Each row is a point on a landscape with many valleys, with its height.
A ball rolls from a point to the lowest of its 2 nearest points, and stops where none of them is lower. Distance is the straight distance between rows; heights are no part of it.
Q570 (h 333): [ -9  -4 -15  -3   2   0  18 -32   3  21  37  22 -22   4  -9  12  20   3
  -8   1  21 -22 -11  15]
Q370 (h 121): [ 19  13  -6  -1  -1  -8 -24  30  -9 -16  -8 -11  -1 -16   4  19   7 -17
  12 -14 -25  37  -5 -17]
Q242 (h 309): [ -2  14   6   5 -20 -46  -7   2  10   4 -14  -7  26  -1   5  -9   1  17
  56 -10 -23 -10  17 -12]
Q163 (h 308): [ 32  11 -14  -3   9 -10 -26  10   8 -23  -2 -22 -11 -10   9 -13  -5 -10
  -5 -17  11  20 -14  11]
Q56 (h 284): [  1  -3 -10  -9 -16  12  25  -7  32   6   7  -3 -21  -8   3  14  12   3
  -2  16   6 -14  19   7]
Q442 (h 501): [ 12   1  10  -9   5  -3  21  -4 -18  -4  26   2  -3  12  -9  20  10  -7
 -11 -10  -1   4 -11  10]
Q685 (h 378): [ 10  -9  -8   4   7 -24 -33  -7  -9 -28   2   6  -5  -6   6  -1   4  -2
  17   4 -21  11   7 -20]
Q862 (h 315): [ -5 -18   5   1   4  -7  24 -17 -36  14  37  25 -19   1   0   4  18   5
  -9  -1  -1 -25  -7  -2]
Q433 (h 576): [  1   8  18 -11  -4  19   6  16  -5 -13 -26   1  30   8  -7  19  13 -23
  -5 -17 -12  25   2   7]
Q706 (h 337): [-12  17 -27 -12 -18 -16  -7   8  20  14 -13  10  -7 -16  -4  -9   6  12
  50   2   6 -17  18 -41]
Q276 (h 313): [  0   6 -42 -14  -2   2  -2  -9  29  10  -6   7 -13  -9  -9   6  16   1
  19   3  27 -17   9 -30]
Q176 (h 403): [  1  17  -2  -8  -5   1 -23  35  -4 -19 -29 -16  16 -32  -2  -7   2 -15
  15 -28   6  29   0   0]
Q947 (h 394): [-17   1 -27   0 -16 -20 -33  13  16  -3  -3   4 -31 -26   3 -28  -6   7
  31  11   7  -5   8 -16]
Q444 (h 146): [ -6   5  -8  -8   1   1  11   6  19  25  -4  20 -12  29  -4 -18  -3  17
   3  11  35 -21   2 -28]
Q861 (h 203): [-22  13   7  -4   3  36   7 -10 -22  13  18   4   2 -17 -13  38   5 -11
 -27 -13  -8  18  -6  19]
Q759 (h 222): [  2   9  -4  -4  18  17 -16 -10  -9 -18   6  -8  15  -3 -25  21  -3 -24
 -13 -19  -2  21 -10   7]
Q556 (h 342): [ 15  -4 -14   7 -13 -34 -17   6  -1 -16   6   7 -18  -9   6   1  24  10
  41  -8 -19  -5  11 -24]
Q728 (h 274): [ -4 -27   2   4  24  -3 -14   0 -50  18   8   6 -17 -21  -6   1 -17 -12
 -35 -15  -4 -20 -20  11]
Q993 (h 155): [ -1   7   5   5  18   0 -10 -25   0 -17  39   5  -7  13  -6  11   5 -31
 -11   4  -6   9  -7  13]
Q367 (h 383): [  6   1  -2  -7  -5 -20 -34  17  14 -34 -14   0  -6  -8   5 -19   1  -6
  15  -8  -4   9   9  -2]
Q247 (h 204): [  7   7  30  17 -16  -4  -6  19 -13   2 -14 -10  30   1  16  16  16 -16
  13  12 -35  43  -1   0]
Q90 (h 357): [ 15  -1 -16   0  -7 -22 -28  16  26 -29  -4   5 -31 -19  17 -13   6  -1
  11   0  -8   7  12  12]
Q657 (h 259): [-12 -13  26  10   2  -2   4  -8 -13 -11  12   9  10  15   6   2   5  -4
  -6  17 -20   2   6  12]
Q418 (h 295): [-13   5  17   3 -10 -28   0 -11  13   8 -21   3  32  18   3  -9  -9  16
  36   0 -20 -13  22  -7]
Q28 (h 429): [-12  14  18  -6  -7   1  -6  29 -10 -12 -25 -17  35 -18   1  -5   6  -5
  19 -14   1  23   0 -12]
Q549 (h 615): [ -6  -4 -11   2  -7   6 -14 -16  39 -22  -3   8  -8   6 -14   9   2 -16
   6  15 -17  -2  21   8]
Q669 (h 262): [-17 -10  22  -9  -2   2   8  -2 -53  14   0  22   9  -1 -17  20  -5  -3
 -16 -13 -19  -1 -14  13]
Q686 (h 167): [ -2  -6  -3   7  22   9   7 -24   8  13  32   2   3  22 -11  -7  -6   8
 -20   8  31  -8 -17   7]
Q783 (h 371): [ -1  -9   0   4   9   2  19 -12 -12  13  28   8 -26  10  19  -9   2   3
 -21  20  16 -18   1  -9]
Q8 (h 382): [ 23   1 -36   0   6 -17 -33  -5  20 -13  -5  -1 -28  -6  11 -28 -19  11
   4  -4  22  -3  -8   5]
Q60 (h 392): [  3 -11  28  18 -17  -7  19   7 -44   7 -17  -7  30  -6  11   5   1  19
   5   0 -24   5  -4  -3]
Q710 (h 370): [-10  17  -2   8  -6  57   7  -1  17  -4 -20  -9  13   1   3  21  14 -23
 -25 -18  -1  29   6  20]
Q62 (h 171): [ -8   6  13   4  17   5   2 -30  -5   7  45  13 -11  13  -5   0  -5 -20
 -21   4   1  -4 -12  33]
Q621 (h 179): [  4  -5 -18   8  24   7  -6 -28  25  -9  28 -13   4   9  -4  -9  -5  -6
  -9   6  24  -7 -11  13]
Q560 (h 193): [ 15 -17  -8  -7  15  -5  26 -10 -11  18  15   3 -10  17  -2  -2  -3  16
 -26  -8  24 -23 -19   8]
Q637 (h 72): [  8  11  18   4   7   7 -18   6  -6 -23   4 -10   8  16  -5  14   4 -32
  -5   5 -25  27  -5  -3]
Q428 (h 158): [  1  -6 -12   5  14   9  14  -7  19  22  15   6  -6  32   1 -17  -4  17
 -15  12  40 -18 -12 -10]
Q345 (h 142): [ -3  23  19   2 -18  14  -3  29  -8  -2 -14 -14  11  -5   7  20  13 -13
   4   4 -25  43  -1  -8]
Q277 (h 595): [  1  -4  19  -5   2   6   4   2   3 -25  -6   6  20  20  -8   6  11 -24
 -14 -11  -4  11  -1  25]
Q149 (h 299): [ -3 -21  16  14  -7 -26   9 -10 -54  17  -8  19  16  13   1  11  -8  12
   0   0 -30 -11  -8   1]
Q666 (h 162): [  5  15   2  -5   5  27  17   4 -29  10  11 -13 -11  -6   5  19  -1   0
 -24   5   6  16  -4  -9]
Q779 (h 261): [ 21  -1 -33  12  14  -3 -16 -17  46  -3  -4 -23  -6  -3   8 -17 -15  15
  15   2  22  -7 -18  18]
Q192 (h 490): [  7  -1   9 -13   3 -12  13   2  -3 -17  11 -10   9   5  -9   6  16  -1
   3 -10   4   4  -2 -12]
Q113 (h 365): [ -4  -8  13   1   5  -5  15  -8 -26   6  22   3  -6  13   9 -12   9   6
  -6  14   5  -8  -7 -27]
Q302 (h 305): [ -7 -22  -1   6 -12  -4  24 -18 -20  15  17  23 -24   5  11   5  16  10
   2  19 -12 -25   8 -16]
Q527 (h 478): [ -8   0  21  -9  -5 -18   4   8  -5 -13  -4   3  21  10  -4  -5   5   9
  13  -2  -9   2   7  -8]
Q404 (h 260): [  3   0  25  15 -10 -23   3   5  -9 -12  13  -9  13   2  17   0  24   3
  20  18 -28  14   3  -7]
Q873 (h 220): [-16 -27   0 -10   4  -4  12 -11 -13  22   0  38  -6  15 -15   2 -10  14
 -17  -1   6 -36   6   5]
Q123 (h 239): [ -4  -4  33  16  -4   0   5   4 -20  -8   6  -8  21   3  13   9  11 -14
   1  15 -30  24   4   5]
Q411 (h 297): [ -9  -8  -8   1 -23   1  23  -2   0  19  -4  19 -18   3   5  -3  16  18
  11  27   2 -24  14 -25]
Q293 (h 605): [ -9 -10   8   2   4   1  -2 -16  22 -28  10   6   5  13 -10   3  12 -19
  -7   0 -11  -2   8  20]
Q45 (h 281): [ 11   5 -25  -8   4  -3 -16  -8  49 -15  -5  -7 -10   6  -9 -10  -3   5
  11  -2  18 -11   3  10]
Q860 (h 625): [ -6  -2 -17 -12  -7   7   4 -21  27   3  -6  14  -6   7 -19  23   7  -8
  14  15  -9  -8  20  -9]
Q881 (h 69): [ -5  16  15   5  -8  36   9  13 -11   5  -6 -10  -2  -5  12  34  10  -7
 -12   2 -24  33   4 -10]
Q271 (h 346): [ 11   9   4   3  21  23  14  -2   1   3  24 -32  17 -11   4   3  -1  -1
 -18   0  24  19 -12  10]
Q824 (h 258): [ -9 -15  35   6  -2   6  12  16 -18  -7  -4  -4   9  -1  13 -23  -5  11
 -16  17  -1  -2   4   5]
Q949 (h 214): [ 11  -8   9  -9   6  -2  25  10  -8  -1   8  -7   5  10  -4  -4  -4  15
 -20  -8  25 -14  -9   5]
Q332 (h 350): [-16   8  -1   5 -15 -27   1  -9   8  15  -5   5   7  10   4  -7   7  21
  38  17  -7 -12   9 -34]
Q715 (h 396): [ -1  -2 -28  -6   4 -19 -33 -12  13  -5 -18  14   4  -7  -5 -10  -6  11
  33  -3  -5 -16  23 -29]
Q144 (h 243): [ 14   6  -5   8  11  -4  -1  -6  39  -6   7 -31   6   1  13 -23  -8   8
   3   3  23   2 -21  28]
Q821 (h 374): [  5 -12  25  18 -11  11  27  17 -45   6  -5  -5  13 -22  16  24  17   7
  -7   3 -28  16   0   2]
Q885 (h 440): [-11   8  15  -1  -6 -28 -29  14  10 -16 -33  -3  33   0   4 -25  -9  -8
  42 -20 -16   3  10   3]
Q326 (h 352): [ 22  14 -15  -7   0  -6 -30  31 -10 -21 -21 -13 -10 -26   1  -9 -10  -6
   1 -28  10  30  -7   9]
Q471 (h 322): [-18   8 -15  -7  -6   8 -11   2  38   7 -11   6  -6   9 -15 -14  -7   9
  21  24  18  -9  18 -29]
Q794 (h 361): [ -9 -12  13  10  -3 -13  15 -13 -40  10  20   5  13  11  -2   4  12  12
  11   9 -15  -3  -9 -24]
Q369 (h 376): [ -6  -2  20  -3  -2   8  15   8 -34   7   5  -8  14   0   4  -1  -1  13
 -10  11   4  10  -6 -27]
Q55 (h 282): [-15 -14  24  -7   5  -6   6 -10 -45  14  -5  22  22  20 -14   6 -15   7
  -9  -5 -13  -7  -8  -7]
Q374 (h 330): [-20   3  15   1 -10  52  12  10  -6   4 -37   2  17   0   9  15  13 -15
 -24  -9 -10  23  13  13]
Q854 (h 358): [ -3  -8   6   1   5  14   4  -3  15  10  -7  18  -2  38 -16 -18 -24   7
 -18   9  17 -21   4   0]
Q372 (h 386): [-15  -4 -15   4 -15 -31 -44  20  -2 -16 -12  13 -20 -28   6 -34 -20  10
  31  -9  -4   4   8  -1]
Q456 (h 402): [  4   1  -3   4  13   2 -36  18  11 -32 -17 -12  17 -22  -5 -35 -10  -5
  -4 -15  19  14  -4   7]
Q826 (h 387): [ 11 -14 -24  -1  -3 -21 -38  -4  -4 -17 -16  23 -15 -12   9  -8  -2  16
  17   2 -11  -2  22 -14]
Q76 (h 354): [ -8  -8   4   4 -25 -19  10  -5  19  -1 -10  11   8   6   1  15  18  10
  30  17 -33  -8  23  -2]
Q69 (h 407): [-11   7  22   3 -15   1  11  13 -27   3 -26 -12  44 -10   1   6   4  12
  11  -6 -10  20  -1 -13]
Q472 (h 360): [  2  21  18  -9   0  15   0  20  11 -10 -17 -12  22  13 -15 -20 -13 -10
  -8 -12  15  14  -9   5]
Q557 (h 253): [ -1  17   9  16  11  46  15  -7 -14  17   6  -1   1 -10   5  20 -17 -25
 -45  -9  -5  14  -8  48]
Q384 (h 323): [ -7  11 -11 -15 -29   0   7   5  16  16 -23   3   2 -17  -8  12   4   7
  40  24 -18  -1  23 -13]
Q613 (h 194): [ -9 -19   4   0 -12 -15   3   9 -12  22 -27  17 -13  10  11 -21 -17  31
  -1  19  -6 -34  11 -19]
Q3 (h 285): [ -8   8  28  -5 -11  -4   6  23  -2  -8   5 -12  -3   4   8 -25   0   5
  -2  15   7   8  -4  -6]
Q684 (h 303): [  5  -5  -2   0  -4  -4  19 -16  22  -7  26   6 -20   3   2  18  24  -7
  -3  12  -8 -11  16  16]
Q785 (h 400): [ -5   1  -7  -2  -6 -24 -24  16   1 -17  13 -10 -15 -22   6 -27   7   6
  28   5   8   3  -7 -20]
Q110 (h 298): [  4   3 -26  -4   5 -13   3 -11  22   1  19  -7 -14   1   2  -6  19   5
   9   2  26 -15  -1 -17]
Q680 (h 384): [ -1   4  25  -6   6  12   4  18  -7   0 -18   0  20  23 -13 -16 -21   6
 -19   2  17   3  -4  -8]
Q553 (h 224): [-16  -6   8  -9   6  25  12  -3 -39  23  13   7   0 -20 -16  26  -9   4
 -36 -20   6   3 -17  17]
Q754 (h 437): [ 19  24  -1  12  13  20  -2   2  20  -9  -2 -42  14 -13  14   0  -8 -18
 -10 -13   5  28 -19  29]
Q236 (h 533): [  8  11  14  -5   1  29  20   6  -8   1  -5  -9   7   2   8  24   5 -24
 -33 -14  -4  20  -2  27]
Q263 (h 278): [  3 -24   1  -2  -2 -17  14   1 -38  16  -5  20  -7  15   1  -2 -11  13
 -11  -1  -7 -26  -5 -17]
Q895 (h 227): [-13   1  16  -1  -1  24  11  -2 -47  19  10  15   1  -9  -6  41   4  -8
 -18  -7 -25  17  -7   3]
Q888 (h 349): [ -6   8  -9 -13   7   6   3 -13  34  10  -6  19   0  30 -24  -5 -20   6
   3   2  13 -22  16 -14]
Q611 (h 331): [ 18   5 -11  -1   0 -23  -8   6  25 -22  17 -12 -26  -9  10  -9  17  -6
  11   1   4   5   2   0]
Q73 (h 275): [ 12  -8 -34  -5   0  -4  -8 -18  24  -8   9   3 -28 -11   0  19  24  -8
   8  11  -6  -4  17  -4]
Q189 (h 208): [ 16 -12  -3   3  19  -7  29 -19 -13  22  24  -1 -14   8  16   3  -8   5
 -27  -8  14 -19 -26  36]
Q767 (h 182): [ -3  21  -7  -3  18  27   6 -16  -8   8  26 -13   4 -18 -11  38   5 -19
 -16 -20   1  23 -14  22]
Q34 (h 263): [ -5   4   1 -14 -19   1  15  10  42   0  -4  -4 -15   0   2 -11   4  12
   5   9  12 -11   5  16]
Q537 (h 277): [ 10  10  12   5 -10 -27 -11  23  -5 -16   9 -12  -3 -10   9  -5  17  -8
  25  11 -18  20  -5 -13]
Q615 (h 637): [  3  -3  -8 -12   4  -4  17 -22  15   6  10  11 -11  39 -18   6  -5  -1
 -13  -4  17 -20  -8  15]
Q80 (h 552): [ 10  15  24 -10  -8  21  20  26 -13  -9 -24  -4   9  13   6   6   0 -15
 -21 -10  -7  21   0  17]
Q869 (h 264): [-18   3  12 -13 -12  -6  12   2  24  20 -21  17   9   6  -7  -4 -11  22
  28   1  -4 -25  31 -20]
Q366 (h 404): [-11  25  19  -7 -16  28  -7  31   7 -11 -30 -15  17  -5  -4 -16  -2 -24
  -2  -9   4  32  -9   5]
Q269 (h 249): [ -7  -6   6  -9 -15 -18  24  -4  -4  21 -21  23   7  20   3   3  -9  29
  20   5 -14 -35  23 -16]
Q175 (h 279): [-12   3   5   1  -8 -13 -10  -6  13 -11   7  -2  -9  12   8 -13   8  -2
  17  28 -11   4   9 -22]
Q98 (h 336): [  0  16 -27  -8   2  12  -6  -7  50  21 -15   6  -5  14 -23  -9 -12   3
  16   7  30 -16  12 -15]
Q593 (h 225): [  5 -16 -10   0  21 -13 -20 -15   2 -29  19  -5   6 -14  -4   2   9 -11
  -3 -12  -3   0   3   0]
Q499 (h 326): [  6  -5  -9  -1   0  -9  29 -20 -10   4  38  10 -14  12  -2   8  28   1
   0 -10  15 -16  -6  -8]
Q780 (h 228): [ 15  -3   1   8  24   5  18 -11  19   7  20 -25  16  12  14  -6 -12  12
  -7  -1  21  -1 -29  29]
Q945 (h 201): [-12 -29  12  -1  12   2   3  -9 -19   5   4  28  -2   7 -16  -5 -18   4
 -33  -8   6 -25  -7  24]
Q278 (h 329): [ -3  10  11  -4   6   4 -15  10  32 -22 -19  -8  24  16 -19 -32 -13  -7
   1 -17  17  -4   2   1]
Q136 (h 312): [ 14   3 -37  -5   2  12  -3 -22  50   5  -7 -12  -9  -3  -8  10  -2   1
  10  12  11  -5  -1  17]
Q492 (h 362): [ -2  22 -13   5  11  43   9  -9  13   8   8 -31   7 -14   3  25  -9   3
 -18  -7  14  23 -10   5]
Q962 (h 223): [-10 -22  20  -1 -10  -8  13  12  -5   4 -20   9   8   7  10 -15  -8  26
  -5  10  -7 -21  12  -2]
Q301 (h 406): [  8  24  -6   1  -3  40   5   6  25 -11 -18 -27  13  -3  -1  16  -1 -20
 -19 -20   8  30 -11  20]
Q843 (h 267): [ 21  14  -7  -1  13  13 -21   4   1 -27  -2 -20   4  -6  -2   5  -3 -23
 -10 -16   2  28  -8   8]
Q398 (h 516): [  7   1  19  -5   4   6  23  14 -30  -2  11   4  -6   4   8  23   9 -15
 -30  -8 -18  11  -5  21]
Q815 (h 339): [ -4  -8 -27   9  10   9  22 -35  21  37  26  11 -11  15   3  11   6  10
  -9  12  31 -18 -15  12]
Q458 (h 296): [-24  -5  12   1  -5  43  17   5 -25  12 -19   6   7 -15   5  29   6   0
 -31 -11 -15  13   6  16]
Q872 (h 366): [ -5   2  -1   9  -3 -28 -35   3  -6 -17  -9 -10  19  -8   6 -12  -4   4
  30   5 -15  17   0 -22]
Q892 (h 210): [ 21  20 -21   0  21  18  -3 -18   3  -2  10 -30   8 -13   2  33  -2 -16
  -9 -23   2  27 -24  18]
Q581 (h 304): [ 27  12   2  -1   6 -16  -6  19   0 -20  25 -20 -16 -12  14   2  16 -17
   8  -3  -8  22  -4  -5]
Q722 (h 311): [ -7  10  21   5   6   9 -13  17   8 -20   9 -27   8 -14   4 -26  -3  -8
  -3  11   8  24  -5  -3]
Q135 (h 348): [  3 -26  20  17  -4   2  13   8 -57   8  -1   6   5 -24  14  12   2  -2
 -16  -4 -36  -4  -1  11]
Q179 (h 385): [  2 -37 -23  10  16  -7   2 -12 -18  27   8  22 -30   2   8  -7  -9   4
 -29   2  20 -41  -8  -9]
Q691 (h 200): [ 20  -5 -22   8  26   0 -24 -24  13 -25  15 -14   4  -6  -3  -5  -7 -14
  -6 -12  10   9 -12  20]
Q802 (h 379): [ -3  -6  16  -5   0  22  13  21 -38  14 -23  -5   8 -15   6   4 -16  15
 -26   0  -4   4  -1 -15]
Q318 (h 252): [ -5 -37 -18   6   2 -15   1  -3 -24  19 -18  27 -18   4   1   0 -12  16
  -5   2 -13 -47  11 -16]
Q16 (h 356): [ -7   0   6  17 -12 -31  -9  -6  -6   0  -2 -16  26   5   0  -8   6  20
  33  16 -13   5   5 -24]
Q612 (h 310): [ -2 -32   3   8  13  -1  -4   7 -56  13  -3  -1  -5 -32   3  11 -13 -11
 -25 -10 -26 -12 -10  -3]
Q729 (h 235): [  8   4  12   4  18  30  19  -7 -25  18  14  -6  -1  -5   7  14 -18  -7
 -46  -4   7   9 -13  26]
Q297 (h 248): [ -5 -18 -21  -5   6 -18 -15 -20  14 -19  12  11  -8  -9 -10  11  18  -2
  13  -3  -7  -9  16  -6]
Q946 (h 377): [ -2   0 -11  11 -13 -43 -39   8  -3 -11 -16   3   1 -17  10 -20  -7  17
  42  -2 -15   3   8 -17]
Q889 (h 327): [  7   7   1   5 -14 -41  -7  16  -6 -11  -3  -5  11  -4   2  -3  12  10
  48 -16 -20  -2   5 -26]
Q558 (h 272): [-10   1   6   8   5  44  13  -2 -27  21  -7   5 -13 -26  11  30 -10 -10
 -45 -17 -13   8   1  33]
Q225 (h 287): [ -8   4  -5  -5 -12  -6  11  -5  15   3  10   4 -20  11   9 -11  20  11
  14  19  10  -9   5 -23]
Q902 (h 184): [-12 -16  15   5   4  11   3 -18  -8   2  19  26 -14  15  -5   0  -4  -7
 -29   9  -6 -15  -2  27]
Q927 (h 450): [ 17  19   7  17  18  25  15 -14  11  -2  14 -26  20  -3  14   9  -7 -22
 -21  -4   0  18 -14  43]
Q338 (h 195): [ 19  12 -10 -14   7  -4  -9  13 -13 -16   3 -18   2 -14  -7  21  13  -8
   6 -19  -2  25  -6 -18]
Q725 (h 185): [  7   9   6  -4  14   8  -2 -18  -1 -11  16  -4  12  24 -24   9  -9 -20
 -19 -10   8  11 -23  16]
Q675 (h 325): [  4   7 -43 -22  -8   0  -9   7  20  17 -16   7  -8 -31 -15  -3   2   9
  38   0  23 -12  19 -32]
Q67 (h 393): [ 38  -2 -22   0   7 -16 -28   0  -1 -24 -14  10 -24  -2  14 -19 -14  11
  -7 -17   8   7   2  19]
Q744 (h 359): [ 13   1 -31  -5 -15 -22 -11   4  18 -12   2   1 -33 -23   4  -4  24  10
  30  -1   2 -11  10 -18]
Q348 (h 332): [ -1   5  23   0  10  20  13  10 -10 -11  13 -25  13 -15   9  -3   3  -5
 -18   6   7  17  -1   5]
Q900 (h 462): [ -5  14  25   1 -12 -29   0  21  -6  -9 -25  -7  38   9   2 -11   0  -3
  33 -11 -20  10   5  -5]
Q259 (h 344): [-25  15  -8  -2 -27 -10   3   7  12  32 -11  12  -7   2  -1 -16   1  23
  42  17  11 -17  12 -38]
Q969 (h 380): [ -4 -24 -21  15  10   6  18 -17   2  33  19  19 -30   2  15  -3   0   7
 -29  15  29 -32  -1   2]
Q140 (h 410): [-21  11  10  -6 -20 -30  -8  27   1  -7   8 -11  -4  -4  -5 -24  -1   4
  31   5   3   7 -10 -15]
Q304 (h 314): [-15 -17  -7   7 -24  -5  24 -21 -20  29  -1  36 -11   2  -3  24  17  14
  16  19 -25 -24  11  -7]
Q410 (h 367): [  9 -11  17   9  18  23   6   2   2   7  -2   3   6  24  -9 -25 -24  12
 -35  11  20  -3 -10   5]
Q764 (h 461): [ 15  17  17  -2  -1   7   2  20  16 -19  -7 -35   8 -11   8 -11   6 -21
  -9 -11  14  29 -13  25]
Q350 (h 353): [ 17  11 -10   4  17   3 -17  -4  30 -14  -7 -15  14  14 -16 -24 -22  -3
  -1 -14  23   3 -20   6]
Q604 (h 423): [  1   7  -9  -1   4 -13 -31  27  23 -15 -10 -11   6 -15 -13 -40 -24   2
  10 -24  31   5 -12  12]
Q986 (h 355): [ -5  -6   6  17 -20 -24  17 -13 -17  14   8   6   6  19   5   2  16  21
  27  19 -18 -14   5 -22]
Q215 (h 391): [ -2 -28 -11   7  21  -6  -2 -14 -24  30  24  23 -32  -9   1  -2 -10   1
 -32  -5  15 -38 -21  21]
Q285 (h 234): [-12 -25  -8 -10  -8  -8  17 -15 -12  28 -17  36 -11  16 -10  11 -10  16
   4   9 -12 -43  16 -10]
Q115 (h 306): [  6 -21  11   0   9  -1  13   6 -42   7   4   7  -8  -3   7  -1 -10   9
 -30   0  -3 -14  -7  -3]
Q488 (h 168): [  3 -19   0  -3   1  -7  12  12   0  20 -11  16 -21  15   2 -19 -12  27
 -14  10  21 -30   4 -18]
Q548 (h 372): [ 14  10 -40  -6  -9 -23 -20   4  30  -6   1  -8 -41 -16   9 -18   4   7
  17  -4  21  -6  -4  -1]
Q507 (h 412): [ -4   6   1   9  -8 -25 -45  23   3 -23 -30   7   8  -7   5 -29 -19 -12
  27 -14 -11  15   8  -1]
Q878 (h 347): [  2   6 -35   1  -2  13  15 -22  37  28   3  -1 -13  17   4   8  12   3
   3  14  38 -18  -7  -6]
Q746 (h 343): [  3 -14  -2   0  15  22   1   9 -39  16 -14  -5  -6 -13  -1   8 -24  -1
 -43  -8   2  -6  -9  -4]
Q690 (h 246): [ -3  -5  13   0  15  16  -3  -2 -44  28  17   8 -13 -32  -6  10 -13 -10
 -41 -12   1  -7 -16  33]
Q781 (h 125): [  2  25   1  -3   6  30   1   3  -8  -6   6 -23  -6  -4  -1  22   3 -14
 -13   1  -3  30  -5 -13]
Q253 (h 238): [  4   4  10 -11  -1  -3  14  12  26  -4   0 -11   2  15  -8 -18  -2  15
  -6   2  27  -8  -3   6]
Q682 (h 484): [ 14   7  10   0   1   0  -7   4  27 -27   3 -20   4   8   8 -17   2 -17
  -8  -3   6   8  -2  24]
Q212 (h 300): [ -2  -6 -20  -2 -10   2  17 -17  11   6  26  16 -28  -6   0  25  33  -9
  13  20 -11 -11  16 -11]
Q339 (h 390): [-17  11 -22   7 -28 -36 -32  10  14   8 -23   7  -8 -24   3  -8 -10  11
  55   0 -18  -5  18  -8]
Q305 (h 269): [-19  -8  10   2  -9   0   4 -15   2  -4   7  12  -2  20   3  -1   5   5
   4  29 -14 -11  12  -7]
Q371 (h 218): [  6  18   3   6  -7  19 -25  30   6 -14 -20 -11   5 -13   8  24  16 -29
   5 -11 -26  45   2  -7]
Q151 (h 212): [  1   5  16   0  12  29   9  -8 -17   0   4  -1   9  20 -13   2 -21 -12
 -34  -1   6   9 -12  12]
Q931 (h 302): [-11   2  -3  -4   5  -5 -28   3  41 -20 -21   4  15   3 -18 -25 -18   0
  21 -10  10 -15  22  -8]
Q586 (h 280): [-16   4   9  -9   0 -12 -11   4  31  -2 -17   6  28   7  -9 -16 -15  12
  34  -7  -2 -16  26 -20]
Q430 (h 219): [ 10 -11   4   8  30  13  21 -19  -8  28  24 -10  13   7  16   5 -21   7
 -23  -4  15  -7 -36  40]
Q540 (h 375): [ 16   9  -6  11  13  23 -23   1  22 -25 -15 -24  21  -9 -11 -27 -17 -13
 -12 -17  20  20 -15  12]
Q387 (h 293): [ -9  13  -9 -21 -26   2   8  10  38   7 -19   0 -10  -6  -7   4   2   2
  21  19   3  -8  19  -5]
Q483 (h 632): [ -7  -4  -3 -19  -5  -1  11 -14  18   2   2  23 -14  27 -13  15   6   0
   0   4  -3 -21  16   7]
Q93 (h 130): [  7   0  10   6  14  -9 -11  -6  -3 -21  30   1  -6  14   7   9  15 -23
   1  15 -23  16   3  -4]
Q727 (h 341): [-10  -5  -6  -2 -28   0  21 -14   6  20 -17  14   9  -5  -9  25  14  10
  28  31 -28  -9  25 -13]

For each start below, name the point where the ball stops.
Q746 => Q637
Q149 => Q637
Q410 => Q560
Q69 => Q767
Q869 => Q637
Q927 => Q444

Call two points neighbours if one is among the 2 nearest of the other. Go from one point of each pair to the other, from neighbour to neighbour, staying as low as possible. Name the highest point that can't be avoided.
Q881 / Q370 => Q371
Q637 / Q767 => Q149
Q444 / Q560 => Q684
